Points, in no order, along strands that fork and pass close to each other.
Points whose rows are less than 106 apart are linked; no others are. Some points are linked to none.
<805>: [ 11 -20   0  42  22  16   1  12 -37  40  -8 -24   4 -29  13  11   4   0
 -39  -9  15  -7  13   3  20   8 -19 -12   4 -32 -12   6  10  -6  38  11
  20   9  32 -18  30   9 -16]
<943>: [-10 -24  25   6   0 -24   4  18  -2   9  22 -30   1   0 -15   7  26  -4
   3  23   1  21   1   4 -27  14  19  12  -1 -15   8 -25  10 -13  22 -28
 -11  -6  -3 -17   0  -3   0]
<824>: [ 18 -28   4  -1   5  17 -31 -40  11 -27  -9  -2 -16 -27 -23  -4 -40  23
  10 -32  24 -17  56   3  29   1  -4  17   3 -10 -26  -2  35   6  -6  -9
 -31   7 -28  23  10 -10 -13]
<278>: [ -3 -18  12  -5 -14 -27 -22   4   8  -5  15 -29 -15 -33  -9   0   7 -29
  -4 -21 -15 -15   8 -19 -16 -18 -23  19 -15   9  -5 -30  -5 -11   0  15
 -11   6 -14  25  28 -20   6]
<171>: [-12   4  -9   1  -1 -10   3  34 -13   7  22 -10 -36 -21   2  -1   1 -20
  16 -30 -22 -10  -7   1   3  -9 -35  24   3  13   3 -16 -12   3  12  23
  14  15   1  28  21   2  -1]
<237>: [ -2 -25  38 -19   3 -13 -10 -16   8 -11  23 -44   7 -26 -23 -22   8  -7
  -7  17  22  -8  13 -21 -28  13  32   8  14 -47 -18  -8  12   5  -7 -11
 -31  23  -2 -37 -34 -15  26]
<135>: [ -5  26 -15  13   7   5  27 -55  10  31 -29  -2  10   1  30 -27  -9   7
 -18  11   0  -7 -13  -1   7  12 -47 -18  12  33  -2  53 -29  -7 -14  11
  26 -14  31  -4  -6  -1  -1]
<697>: [ 13  15 -33  22  12   6  -1 -12 -28  25 -21  31 -10   7 -16   5 -14  16
 -13 -18 -23   3   6  11  44  16 -29  17   3 -13 -16  23  18  23  -1   6
  21  28   5  -1  12 -22 -40]
<274>: [  3  37 -13 -23  -3 -12  -3 -40   7  11   4 -34 -25  -5   7 -20 -26  -4
  23  -4  -3  16  -8  -1 -23  13 -61 -23  13   8  -3  45 -34  -2   4  -1
   9  22   2  22 -20  11  30]
<607>: [ -8   7  13   5   6 -13 -25   9 -22 -13  49 -15 -26  -3   7  -3 -24  -2
  27 -12 -13  45   0  16 -17  -2   7  -7  18 -14   4  -2  21  21   5  -7
   2   8 -28   4  -8   2  10]
<512>: [-14 -27   7   5   0  13  -4  29  10  -3  20   1  18   7  -4 -24  11   2
 -18 -15 -16 -28   7  -5   1 -14  45   9 -13 -43 -12 -12   6  15  26  16
 -27   4  35 -18 -15   0   8]
<352>: [ -2  29  -5 -27 -34  -3   2  33  38 -14  -5 -35   5   8 -32   8  26   3
  11  10   3  -7 -15 -26 -35  12 -10 -12 -15   6  22 -31 -15 -45  20 -13
 -12 -23   5  31  12  34  -6]
<984>: [  7  -6  -4 -26 -30   1 -24   1  34  -7 -10  -4 -12  -9  -2 -10 -24  30
  20 -40 -26  -7  10   1  30  17  -7  11 -21   5   9   9   9 -15   8   5
   2   6  14  20   6   9 -22]
<137>: [  1 -59  11  15   5  -9   9  20  16   3  24  -5  -8 -15   8 -17  -5 -18
 -18 -12  36  -9  -7  14  30   1 -13  18 -17  36  17 -35 -16 -11   9   5
   8 -36  34 -14  21  19 -15]
<46>: [ 23  11  -4  28   4  -1   0  -1  -5  10 -17 -21  55   8   1   5  42  34
 -12  42   2  16  14  -4 -32  19  -4 -13   9 -54  -9  22   6 -24  12 -16
  -5  14  15 -48  19  22  -1]
<544>: [ -2  13   4 -22   7 -13 -16 -11  17  -4  24  -1  13  -6 -13 -12 -16  38
  31   9   4  27  34  -8 -17  31  27   8  37 -51 -19   8  23  -6  11 -11
 -35   4 -34  -4   6  -7  24]
<1043>: [ 28 -24   7  16  11  -3  22  19 -10  29   1   6  16  -3   6  -5  21  -2
 -23  22  27  13  -1 -14  19   7  39 -18   1   8  36   2 -20 -20  15  11
   4 -15  53 -26  11  26 -26]
<1084>: [ 30 -27  16  -5  -6 -14 -26 -14 -24 -41 -16 -19 -26 -20 -27  44  -3 -16
  11 -24   7  -4   3   4   5 -17 -19  -5 -28   1   9 -30  18 -17  -2 -12
  -6  28 -29  19  25   5 -18]
<382>: [-11 -10   5  16  10  15  31  67  -4  33  21 -23  16 -14  -1  -3  42  -4
 -27   4   7 -23 -16  -7  -7  -7  11  -5 -17 -19 -13 -32   9  -4  33   4
   5   2  31  11  16  23  -7]
<94>: [-14 -39  36   1  -5 -31 -34   0  10 -17  19 -15 -11 -23   4   7  -8 -17
   0 -29   0 -20  20  -9  -1 -13  12  15 -13 -21  -4 -35  21 -19  -3   0
 -27  14  -9  16  31 -23 -11]
<1144>: [  0  13 -13 -11  -2 -23  -9 -13  21  25   5 -22  13  -1 -22 -29   5  35
  12  31 -10  21  19 -11 -24  32  15   5  15 -26 -19  40  -1   2   5  -7
 -32   6   3 -18 -11 -13  13]
<891>: [-23  27   5  -8 -10 -11   6   8  23 -22 -20  59  20  34   6   5  20 -11
   8   7  -7 -10 -15   8 -30 -19  58   9 -12  18  -5   7 -27  12 -34   2
 -14 -14 -35  -5  -1 -28  11]
<709>: [  1  -2 -10   5 -10   7  14  28 -14 -30 -15  10  21  27 -27  17  23   4
  -5   0 -27   2   3  22  15 -15  32  -6 -24 -29  15 -22  30   8   5  -3
  -3 -13   5  -8 -19   9 -39]
<1163>: [ -6  -5  -2 -19  -9  15   8 -26  19 -17 -22 -15  -8 -15   4  -9 -14  12
   2  -9  -7 -20  -1  -6  48  11  -7  13  -3  10  -6  18   1  20 -35  11
  37  22  -3   1 -30   1   3]
<725>: [ 11   8 -10 -28  -1 -22   7  18 -25  36   1 -19  -5  -7 -21  30   1 -15
 -17  37 -24  19  -3 -11 -49  18 -35 -23   3  13   0   4  -7 -15  16  -3
  -5   7 -19  51  35 -17  -9]
<374>: [-21 -47   0 -16   4  -6  17  30  23   9  18  21 -26 -17 -12 -21  -4  -1
   1  -9   1  -7 -12   9  31  18 -15  39 -10  35  -2 -39 -16 -11   4   9
   1 -19  27   3  21  -3  -7]
<1264>: [ -5 -20 -15   2  11  -3  -1  12 -33  50 -11   0  -3  -9  -8  32 -16 -10
 -20  20 -18  11   6   8 -16   7 -51   8  -2  31  -2  -3  -3 -16  32   1
  -2 -25 -11  34  43  -9 -19]
<10>: [ 17   4   6 -12  -8 -10 -27  11 -11 -14 -13 -11 -49 -19 -20  53 -10   3
  20 -14  -2  -3  -9   2 -18 -13 -43  -4 -26  17  10 -25  10 -28  -1 -20
  -7  18 -31  36  18  15  -5]
<459>: [ 15   3 -12  25  -4   3  -9 -29 -43  31  -1   2  -2 -14   9   0   5 -32
 -11  -2  -4  -8   3 -11   6 -15 -20  -3  -6  12  14  23 -29  22  -2  26
  -1  -7  12   4  10  -9   0]
<62>: [ 12  14   8   9   4   8   7   0 -18   8  18   1  -6  -1  36   6   9 -26
   5   7  14   9   2  -4 -19 -12   1  -4   1  26  30  -7 -29 -34  13  19
  -1 -15  -3  20  38  19  12]
<1086>: [ -6   4  16  15 -20 -33 -19 -15  12  -4 -19  20  15  13   1  24 -11   4
   9   2 -21  35  20  35  -2  -1  68   2   1  17   0  11  19   4   4 -22
 -11 -20 -20  -9   0 -36 -12]
<158>: [-36  11   2 -21 -12   0  15 -22  30 -27 -38   3 -28  -4 -10   8 -21   4
   4   7   3  -7 -13   8   1   3 -27   2  28  32 -36  -3  -6  32 -34 -13
   4  27 -27  10 -38 -34  13]
<633>: [ -9   6 -26 -14 -10  11  25 -32  -5  -7 -32   7 -12   1 -11   1 -14  -7
  -7  13   3 -12 -10  -8  14   8 -35   0   8  33 -17   6 -11  17 -20   8
  32  16 -24  19 -12 -18  -2]
<148>: [-10 -37 -15  21   6  23   4  13 -14  27  13 -27   4 -31  -7 -28   4   7
 -35  -4  20 -13  15  -8  32  33  -3  11   8 -44 -17  -1   7   1  33  23
  15  11  25 -17  10  -2 -12]
<1102>: [  6  21 -11 -24 -14   0 -14 -29  14 -13 -16 -11  16   7 -14   7  -5   7
   2  19  -5   3  21 -23 -31   7   6 -16  -7 -23   1  17   1 -18   5  -8
 -18  10 -30  23   7   3   4]
<569>: [  2 -28  33 -19   5 -11   0  28  -8   0   6 -39  -8 -13 -38  19   9  -4
 -15  13   4  -1  -2 -11 -39  -3  -5  -4 -19 -14  -4 -31  23   5  21 -27
 -35   4   4   2  -6  10  -3]
<956>: [  6  -5   3   9   7   6  14  50   0  28   4 -44  -1 -17  -4  22  31   1
 -17   3   3 -25 -13 -31 -19   2 -19  -9 -16 -11 -10 -25  10 -25  31   0
  16  15   9  37  33   9  -8]
<1028>: [ -5  56  -8  -9 -14  -6  18  28   9 -24  -1  -9 -36   3  -1  48   8 -31
  10   6  15  24 -22  10 -48 -19 -33 -29 -26  32  25 -43 -20 -57   3  -4
 -12 -36 -22  54  17  24 -10]
<736>: [-15  65   2 -24 -23  -9  17  24  34 -25  -4 -21 -12  16 -13  18  17 -10
  20   6  13  20 -34   1 -59 -16  -9 -36 -10  24  31 -20 -24 -63   6 -16
 -13 -22 -14  24   8  26  -2]
<468>: [ 21  -3  11  -3 -13  14  -6   9  -4 -28 -14 -19  17   7  -5  11  29   5
  10 -17  -8  -5  -7  -3  12  -9  29 -21 -11 -32  11 -17  19 -11 -11 -20
   5   0   1 -19 -16  37 -15]
<1136>: [  3 -21  -6  22   8  32 -20 -10   6  -7  11  16   0 -30 -10   4  -2  17
   0   5   6  -7  33 -22  49   0  19  42   3   0 -38  -6  24  37 -26   4
 -15  14  -8  -7  -7 -18   6]
<1243>: [ -6  32   3 -20  -7  -5  -2  19  -2 -28 -10  -1 -41 -12 -16  47   0 -25
   8  11  -2   0 -12 -15 -33 -24 -27 -13 -14  30   8 -28  -2 -33  -4  -5
 -24   1 -27  43  19   2  -3]
<1192>: [ -7  25  -6 -51 -16   7  -4  10 -27  11  40   8 -29   1 -24 -15 -28 -31
  -7   0   0  -1 -11  -7  -2 -16 -32   6  14  10  12   2 -17  36  -1  30
 -24   6  10  13 -27   0  14]
<649>: [-16  16  -3  -3 -13 -19   7  -6  13  -8 -15  33   2  39  13 -15  -8   4
  21 -29 -10 -11 -16  23 -15  -1  19 -10   5  14  13  12  -1  -6   8 -12
   8  -9  -1  -1  -9 -24 -20]
<812>: [-16   2  -3  -7 -19 -22  -8  -9  17 -14  -3  12 -13   3 -19 -12  -9  -8
   6  -4 -13  -3   3  12   2   0  -7  29  21  14 -21   2 -16  40 -24  -3
  -8   2 -13   2 -23 -44  19]
<128>: [-24   7  25 -14   1 -22 -33  11   8 -16  33   9 -10   0 -12   9 -17  20
  39 -18 -14  36  16  29 -30  10  31   2  31 -39   1  -2  32  13  -2 -16
 -24   8 -38  -4 -13  -4  13]
<1191>: [ 41  21 -15 -12  13   6  18  -9 -44  25  -2  14 -30  16  11  -1 -33  13
  13  -3 -12  20 -23   0  37 -27  -8 -18 -13  34  25   3  22  18 -43   6
  19   3  13 -13 -44  -2  -2]
<585>: [ -4  38 -12 -15  -8  10   5 -43   9  28   2 -41  -2   0  31 -43 -21 -13
   4  -3   6   2 -33 -10   4  14 -40 -25   1  33   7  53 -44 -10   3  18
  11  -8  22   2 -14  21  27]
<759>: [-17 -29  16 -20   3   5   8  -1  47   4 -10  36  -6  -1   5 -29  -7   8
   4 -19  15 -27  -8  -3   9  22  36   9   1  15  -2  15 -10   6 -19 -12
 -25 -10  33 -16 -18 -17  15]
<394>: [ -5 -12   0  -3  -4 -15   8  43  10  17  13 -63  23 -19  -9  10  32  -1
 -12  23  -7 -19   0 -34 -40  25   1   1   5 -37  -9 -16  -5 -34  14  -3
   2  26 -25  28  33   0  12]
<750>: [-10  23  -4   9 -15  -9  17   4  17 -27 -18  61  -6  34  17   0  14 -16
   9 -31   1 -17  -9  23 -13 -27  42  -7 -14  12  20   2 -28  -5 -21  11
   2  -7 -22   6  10 -26  -4]
<150>: [-14   6  16 -22 -11   1   0 -18  54 -11 -15  36 -19   2  19 -29 -16  19
  26 -15  14  -2  -9   1  15  -1  28  -4  -2  44  -4  12 -32   4 -24  -2
  -7 -14  18 -10 -31  -4  34]
<41>: [ 12   1  -9   0  -6   3  20  -7   0   6  -6 -58  20  -2  -4   2  13  -1
  -5  21   1 -12 -28  -4 -15   2 -54  -5   0  17  -6  -9 -20   0  16 -14
  27 -14  10  -5  -3  31   9]
<69>: [-21 -24  -2  24  15   4  28  61  27   7  28  -1  23   8   9 -26  36 -14
 -12 -13  -8  -3 -18  -7  -9  -8  36   4  -9 -18   0 -16  -6  -3  26  -5
  -3  -3  24 -12  -1  15   0]
<567>: [ 28 -11  -1  22  23   3   3  -4 -49  35 -19  22   6   0  -5  21   2   2
 -40   3  31 -17  10   3   9  -6 -20  -9  12 -30  18  21  17   5  19  -5
   5   3  36 -22  30   9 -43]
<630>: [ 27  -5   4 -28  -3  -8  -8  15 -28  18  11 -33 -12  -9 -31  15 -14 -14
 -16  21   0  -5   5 -18 -40  -5 -37 -24 -15  -2  -3 -17   3  -5  25  -9
 -18  15  -2  34   9   9  -6]
<950>: [ -1   3 -21   5  -5  10  27  -9  16  12 -32 -21  18   2   7 -18   6  19
 -12   4  -4 -21 -15  -9   3   8 -29 -20  -5  18   2  20  -2 -16  -5 -10
  29  -5  17 -11 -11  23   7]
<258>: [ 16   7  -7  -3  -4  10   6 -11 -16   8 -20  -2 -30   0  18  -1 -20  11
   9 -27 -13   6 -20 -10  53  -8  -3   1 -19  34   6  15  12   8 -31  13
  38  19  10  -3 -26  -8  -7]
<560>: [ 25 -18 -14   4   9   7  21   5 -17  26   1 -31   3 -21 -19  -8  10  -3
 -23  12  16 -20  -4  -2   5  15 -68  11  -5   1 -23 -13  -9  14  19   3
  17 -20  11   2  11  20  12]
<696>: [ 19 -10 -11  15   0   8 -10  -2 -24  14  10 -10  14  -7  13  30  -5 -21
 -24  31   5  10  11  -4 -14   3 -21   5 -11  19  19 -19  -9 -28  29   8
 -18 -37  -3  19  33  17   1]
<1105>: [-12 -13  12  -3  -3 -25   1  15  34   0  -1 -19   1 -16  10 -12  12  -4
  14  10  -2   7  -9   4 -20  17   8  16  -2  12   9 -13 -10 -42  14 -20
 -11 -23  17 -10  19   8   4]
<580>: [ -7 -28 -20   6  16   2  23  25   5  28  -9  42 -11  -3  -8   7  10 -10
 -10   6  -4  -2 -24   9  23 -11  -4  28 -15  53   1 -24 -27   1   2  11
  -3 -21  10  -1  17 -23  -1]
<364>: [ -7 -31  -6   6   1  12   7   4  -1   1   5 -37  32 -18  -8 -13   3  16
 -20  18   4  -9  24 -19   2  27   1   5   4 -43 -22 -10   2 -11  20   5
  -1  10   0 -16   6   3  10]
<576>: [  1  22 -12  -9  -6  -5  26 -18 -12 -16  11   6  23  50  -8  -1 -13 -31
  -3  18  25   4 -18  39 -25 -13 -32  -4   8  17  17 -17 -24  -2  14  -3
   2 -41 -10   1 -21  23   1]
<830>: [-32  12 -23  -5   2   7   6  10  19   0  15   4   1   4   9 -36  -6   6
   6   0 -20   3 -14   0  -9  -5 -33  14   6  23  -9   3 -34   4   4  21
   7 -22   5  12  -9  11  34]
<204>: [  5  -1  -7  24  -7  -7   2 -11  -5 -10 -25 -15  33  20   5  16  13  28
  14   8 -24  34  15  25 -11  13  23 -17  16 -29  -5   9  31  -5  -3 -33
  21   6 -26 -14  -8  -5 -29]
<948>: [ -4  26  -9  -7 -11 -37   3  -8   9  30   5   1  26  18 -12 -15  13  13
  19  19  -6  29  11   6 -15  35  41   6  24 -32 -23  37  -8  11  -2  -4
  -9  21  -9 -23  -4 -45  -2]
<1100>: [-13  -7  -1  -7  10  12  -1  28  19  11  -3  32  10  -2  16 -16  10  28
  -7  -1 -23  -2   9 -19  10   9  48   8  10 -39 -11  27  20  21   9   0
 -23  14  26 -11 -17 -19   4]
<9>: [ 22   5 -33 -11  13  19  -5 -23 -12   5 -35  34 -26   7 -31  22 -10  22
 -14 -16 -10 -18   2   2  19   3 -53   9  -5  -2 -17  16  16   7  10  -5
  -4  29   8   9  17  -4 -27]
<558>: [ -6 -25   3   9  15  34 -18 -32   4 -10  -9  14 -19  -9 -12  10 -30  18
 -10 -12  25 -27  36  -1  38   3  -4  25  12   0 -37   7  28  23 -13  -5
 -10  25 -15  11  -1 -30 -16]
<393>: [  2  19  -2 -25  -7 -18   5 -20  -3  15   0  65 -21   2  -6   3 -25  17
  17  23  19  26  13   6   0  19  35  22  25  27 -15   6   1  10 -14   0
 -11 -24 -21  -8  -2 -27  19]
<1063>: [ 39 -10  -9   5  19  21 -12   1 -26  16 -25  18 -14 -14 -23  34   6  21
 -13 -17   3 -27  10  -2  10  -2 -35  -1 -13 -23   4   6  30 -13  16 -20
  -6  21  20   0  21  17 -33]
<711>: [ 17   2  12  17  11   1 -22  16   0  10  -1  -5 -12   0  15  13   9  15
 -10  -9 -15 -14 -11  -5 -26 -30 -34   2 -10   7   5  -5  11  -3  18 -26
 -31 -31  35 -11  12  33  14]
<1018>: [ 19   7  -4  -4 -12  11  11  20  18 -53  -2 -11  15   4  -1   2  31 -11
   5  -5  -7  -4 -13 -13  -4 -40  24  -8 -27  -3  24 -24  -4 -10 -23   5
   8  -7   3 -10 -27  48   9]
<937>: [  9  10  -5   1  -9  -1  16   8   2 -44  19   0  11  15  -5 -15  18 -39
  -1 -13  27  -6 -12  11  -7 -40   0   2 -18   9  23 -34 -36  11 -11  26
   4  -9  -4  -3   4  26  13]
<991>: [ 25  -6  -2  17  32  34 -11   8 -12  15  -2   7 -18  -6  -2  32  -7  21
 -42   6  -9  -4   4  -4   6 -32 -56  17 -12  23 -11 -10  19  17  17  -9
 -22 -30  34 -11  -4  50   9]
<455>: [ 18  38 -23  15  -8   2  23   5 -27 -16  31 -17   8  36   2  -9   3 -42
  15 -12   5  25 -24  30 -10 -43 -32  -6  -7   2  37 -21 -22   7  -6  17
  14 -26  -4   3 -19  32   5]
<1041>: [-16  -9  -5  43  25 -10  24  12  -5  23   3  27  27  12  20 -30  30 -23
  -7   5  14  -7  -7   2  -3  13  29   1  14 -17  -2  12 -27   0  -2  19
  13  14   1 -28  31 -37  -2]
<951>: [ 13 -10   7  11  -3   0  -9  -7  12  -8 -26   3  33   8  -1  21   5  30
  12   7 -14  37  26  31  21  22  60   7  10 -22 -23  14  31  13  -1 -36
   0   1 -23  -7 -19 -36 -29]
<574>: [ -8   5   6   4   9   2 -11 -11   9  15  14  17  -3 -11  36 -10   3 -14
  14  13  28  -6  11 -14  -7  17  19  -3   7  13  16  16 -31 -37  -2  25
   1   4  -1   3  42  -9  23]
<1034>: [-22  54  -8  -3 -20  -3  -7 -13  45 -26 -20  20  28  33   8   1  20  -5
   2  19 -15  13  -2  12 -26 -19  44   3   4  25  -7  29 -35  -3 -26  11
  -2  13 -31   2 -13 -30  21]
<1299>: [ -5  28  -4 -13  10  11  12   2  20  -3 -22  18 -28  -2  21   5 -11  48
  44  -8 -12  10 -25 -13  -1  15 -13 -17  14  12 -13  25  21  14 -23 -31
  10  16  -7   2 -24   8  24]
<441>: [ 12 -24  12   5  -6  -8  -4  -7  -4 -11  10  -7 -15 -13   9  -9 -22   3
  19 -11  13  13  -4  18  41   2  -6  12  -3  34  29 -17  -1 -11  -2   1
  20 -27  21  -9  -4  24  -5]
<516>: [-10  -4 -11  16  14  -2  25  34 -34  -4  22 -13   9  29  -9  11   2 -34
 -20   1 -22  18 -19  32  24 -27 -11  -5 -16  -3  22 -29   7   4  10  14
  27 -14  -7  11 -11  -5 -33]
<421>: [ -7  43   3 -24 -20 -10  -8 -30  22 -26 -25   1  32  27  -9  18  13 -12
  -3  36   3  12  10  -7 -41   7  33 -12  -8   7   6  30 -17 -28 -15  -4
 -13  11 -44  10   7 -19  -2]
<309>: [-34 -21  32  20   9  -8 -16 -18  11 -15  37 -36  37  -2   5 -40  14 -19
 -10  10  29  -3  15  -1 -10  -7  33   7   9 -30 -23  14  -1  14  -8   3
 -17   7  -6 -39 -20 -22  25]
<884>: [  5  37  -4  -1   9   0  -3 -10 -18  -8   7 -20 -20   8  12   4 -15   5
  25 -11 -14  17 -26   2 -40  -3 -51 -32   5  -4   8  19  -9 -14  16 -25
   8  12  -6  24  -8  27  14]
<1139>: [-35   8  11   1  -9  -2  -6  -9   5 -23  19 -18  26  36  16 -21 -26 -27
  -4   3  -8  14 -19  19   7 -12  12 -19  10  18  12  -1 -12  26 -13  15
  36 -15 -11  -8 -49  -1  -1]
<14>: [ -6 -10   6  -9  16  23 -13   5   3  16  -1  38 -24   6  14  13 -12  29
   4  -5  -9  -3   8 -14  27  13  26   1  11  -8 -12  20  40  18   8 -12
  -7  13  14  -3  -5   0  -8]
<869>: [-16  -6   7  -5  13  22 -10 -12  -6  16  25  16  -9 -25  18 -19 -22   5
   0   3  15 -32  23 -38  15  18  10   4  15  -4  -1  21 -13  -5  -5  33
   3   7   0  21  16 -14  21]
<837>: [ -8 -10  -9  17   1   9  17  49 -14 -28  13  20   5  32 -30  13  20 -17
 -23 -13 -15  -7  -8  36  19 -34  13  24 -33 -12   8 -51  13  10   1  10
  12  -9   3   3  -8   2 -31]
<900>: [  9   7  -1   1 -10   0 -13 -10 -10   7 -14   7   2  -9  -4  17  16  14
  13 -17  -6  -9  25  -8 -16   5  29  -7  10 -44  -1  14  15 -13   3  -3
 -16  33 -15  20  27 -15 -10]
<833>: [ 30   7 -19  19   3   5  11 -12 -22  42  -3  21   1 -14   7 -18  10 -20
 -14 -15  24 -23   4 -12   9   3 -17  -8   3  -5  15  23 -39   5   2  39
   8  -5  39  -9  25  15   5]
<543>: [ 14 -19  16   2  -9   2 -20   5  13 -25  26 -16   1 -30  22  -9   0   6
  16 -14  12  19  13   2  42  11  36  -1   0  -9  12 -12  -3 -27  -4  20
   7  -9  11 -11  16  37   5]
<1120>: [ 12 -29  -6 -12   4  -8 -23 -32 -14 -38   4  -5 -29 -26 -31  30 -16  -1
  22 -17   8   6  35   7  11  -1 -14  17  -3 -15  -9 -31  20  -5 -13  -2
 -10  19 -49  12  16  -4  -4]
<835>: [-28 -28  17   5  18  10 -21  14 -15  11   2  29 -19  -2   0  19 -26  10
 -12 -18 -19  -3  19   4  35   8  36  12  -4  -3  -1  -4  34   9  12   9
  -2  11   2   0   5 -42 -43]
<843>: [  1  13 -12  12  26  22   5 -13 -10  -6 -10   7 -30   0  16   9 -21  26
  11  -8   2   6 -15   1  -7   0 -57 -21  11  11 -11  16  12  16   3 -30
  18  12   5   8 -16  27  25]
<451>: [  0  24  -4  44  11  -9  17 -25  -8  -3 -28  -3  31  29  35  -6  10  17
  11   1  -7  13  -8   7  -1   5  -2 -23  16   1  -5  34  21   3 -11 -21
  32  16 -23  -3  -1  -6 -15]
<1276>: [-20  25  -3 -12 -15 -11   6   3   9  -9  17  -3 -10   8   7 -13 -18 -13
   2   9 -18  22 -10   6  -2 -15  12  -1  28  22   2  11 -19  44 -33  17
  31  14 -35 -10 -42 -30  19]
<1262>: [-12  21  19  -8  -1  -4   1 -16  32  -1 -22  13  -9  12  34   2  -3  20
  38   0  -7  15 -26  -5   8  -2  21  -3  20  41   1  17  -4  10 -33 -20
   2  -2   3 -21 -30  -3  29]
<329>: [-11   4  30  12  -4 -19 -17   2  10  16  -3  51  -6   8  16  23 -21  26
   9   6   7  28  13  22  13  -3  69  23  18  27 -14   3  18  24  -9 -13
 -25 -21 -17 -19   0 -39   9]
<214>: [ 17  49 -12 -14 -15 -37   9 -25 -14  12 -26  50  12  27   5   1  10  23
  24  15  -3  16   3  16 -14  23  27  -6  21 -10 -25  36   4  22 -27  -8
  -4  11 -18 -22   0 -34 -14]
<757>: [  4  -8  -2 -30 -13  22 -21 -25   8 -34  19  -6   4  -9   0 -16 -27  -9
  -2 -16  15 -21  19  -5   9  -5 -15   8  -9 -14   7  -2   1   1   7  24
  -7 -11  14  10  -7  34  11]
<407>: [ -3  10  18 -34   0  26  -2  -9   4 -39  16  21 -13   3  16   0  -6   1
  32  -8  25 -12 -12 -10  18  -5  29 -24   4  -6  18  -2   5   0 -40  16
  19  11 -13  -7 -17  14  24]
<741>: [-19 -29  23  15   1   4 -11  -8  -8  -5  16 -16  27  13   2 -34  11 -28
 -17 -11  10 -21  11   9   9 -14  21  -4  -9 -24  -2   7   5  23  15   6
  -8 -12  32 -22 -23   1   3]
<121>: [ 20 -24  -5  19   7  24  -7  12  21 -15 -18   9   1 -43   5  -7  16  25
   4 -21   3  -5   6 -14  61   7  27  17   6 -26 -15  -3  10  11 -26  -3
   2   7  18 -24 -13   5  14]
<534>: [ 23  27  -1 -19  -6 -22  -4 -30 -22  34 -12  63  -3   6 -14  13 -17  36
   8  33  11  35  20   2   3  34  25   3  29  -5 -27  19  17  26  -8  -6
 -11  15 -15  -3   0 -24 -17]
<114>: [ -8  -3   5 -16 -30 -12  -8  -9   1 -41  10   2  11   9 -10 -23 -13 -37
  -5 -21   6 -14   5   2  14 -15 -10  10 -19   3  13 -29 -24  11   3  27
   3 -20   9   6 -14  14   1]
<701>: [ 15  27   0  15  11 -13   4 -29 -38  22   6  -5  30  38  14 -10  -2  -3
 -13  32  -4  35   3  21 -28  23 -10 -40  13 -36   2  42  12   5  16  -7
  18   2   5 -18  -6   9 -22]
<720>: [ 24 -11  -5  16  20  30   4   1 -20  13  -3  -2 -18 -11  -8  25   1 -12
 -33  17   2 -16 -18   6  19 -23 -59  13 -19  39  -5 -19  -4  18   4   4
  14 -20  23   4  -2  27  -2]
<1101>: [  6 -29 -19  21  -2   9  18   5  -7  15 -26   8  10 -10   5   9  17 -17
 -26  18 -15 -12  -6  -7  29 -10 -30  22 -11  47   4 -24 -21   3 -16   4
   7 -23   6  -6  14  -8  -7]
<932>: [ 14 -13  -3  22   8  23   2   7  12 -17 -19  12  28  -3  13   8  37  13
   4   8   0  -2   5  -7  25   5  51  -6  12 -40  -4 -10  14   1 -19  -7
  20  12  -1 -38  -8   7  -4]
<1166>: [  6  -8  -2  15  13  -7  20 -10 -10  39 -11  49  14   4  20 -34  20 -30
 -25  -2  28 -32 -13 -18   9  -1  23 -15   4  10  14  25 -33   7 -16  22
  10   7  31 -31  13 -23   6]
<1076>: [  9  10 -27  18  -3 -10  -8 -15 -48  17   0   7   1  17 -11  -6 -20 -15
  -3  -3 -32  13   4  14  25  -3 -22  15   0  12   3  15  -7  31   6  22
  23 -10 -12  11  -4 -30 -20]
<358>: [ -6 -30 -10 -19  -1   4  24  25   0   9  12 -47  19 -22 -20  -1  14   3
 -23  36 -14   8  11 -26  -3  29   3   4   9 -26 -18 -19   4  -8  11   7
  13  26 -21  19   0 -22   6]
<1003>: [-17  -3   7  25   3  -4  -4  -4 -13 -15  23 -41  32  23  13 -34   8 -20
  -8  -3  -1   7 -24  12   5 -27  12 -12 -13   0  19   7 -11  12  11   6
  24 -20   6 -36 -33  28   8]
<892>: [ -8 -20  16  14   9  -9 -20  15  33   5  -4   5  -8 -19  23  -1  17  20
  20 -15 -19  -3 -12 -11 -21  -2  -2  17  -1  11  14  -2   3 -13   0 -33
 -37 -19  35 -26   0  13  15]
<594>: [-26 -37  33  -1  11   9 -16  16  -1 -13   5  14  -2  -3  11  14  -9 -12
 -15 -17  -2 -30   9   4   3 -10  20   0 -13 -21  13 -20  43 -10  14  -2
 -15   7  -2   9  19 -18 -20]
<429>: [-27  23  -9  20   7  -7  14 -17  11 -20  -8  17  24  51  34  -9  -4  14
  25 -13  -9   1 -16  34 -31  -4   1 -22  16   0  -3  16  19  -3  -6 -16
  32   2 -24   8 -13  -7  -1]
<650>: [  7 -23  20 -28   8  -1 -16   0 -13  -9   9 -23 -12  -7 -32   7   9   1
  -4   7  10 -15  24 -24 -27 -10   1  -3  -2 -40  -9 -14  24  13  -8 -16
 -34  18 -12 -11 -19  10  16]
<164>: [ -5  -3  11 -17  -1  39 -20 -19  14 -11  21  -1 -13 -22  30 -29 -47  -6
  12 -15  26 -18  12 -21  32   6   4  -8  -7   4   5  24  -7  -1  -6  29
   4  -8  23  12   0  30  27]

A fork is a point with three links. Follow the links from the first point to the second and name the forks in between, in order.
<94> / <274> -> <512>, <741>, <569>, <720>
<837> / <633> -> <468>, <937>, <569>, <741>
<468> / <62> -> <937>
<696> / <633> -> <569>, <741>
<633> / <1100> -> <741>, <512>
<382> / <158> -> <512>, <741>

Follow the links from the first point to the second, and from the first to the third. Name the last point that the two ways share.
<137> / <585> / <937> -> <720>
<237> / <150> / <1084> -> <569>
<1139> / <171> / <709> -> <741>
<835> / <630> / <805> -> <512>
<805> / <594> / <869> -> <512>
<1041> / <630> / <1163> -> <741>
<1101> / <869> / <697> -> <569>

A fork is a point with three links, a tip a point with one. Leave the first point through the second and follow the links. Name the first fork or tip that comes.
<951> / <1086> -> <607>
<736> / <1028> -> <468>
<1262> / <1299> -> <720>
<805> / <567> -> <1041>
<135> / <585> -> <759>
<607> / <128> -> <900>
<757> / <164> -> <569>
<459> / <1076> -> <512>
<1136> / <558> -> <352>
<1003> / <1139> -> <1191>
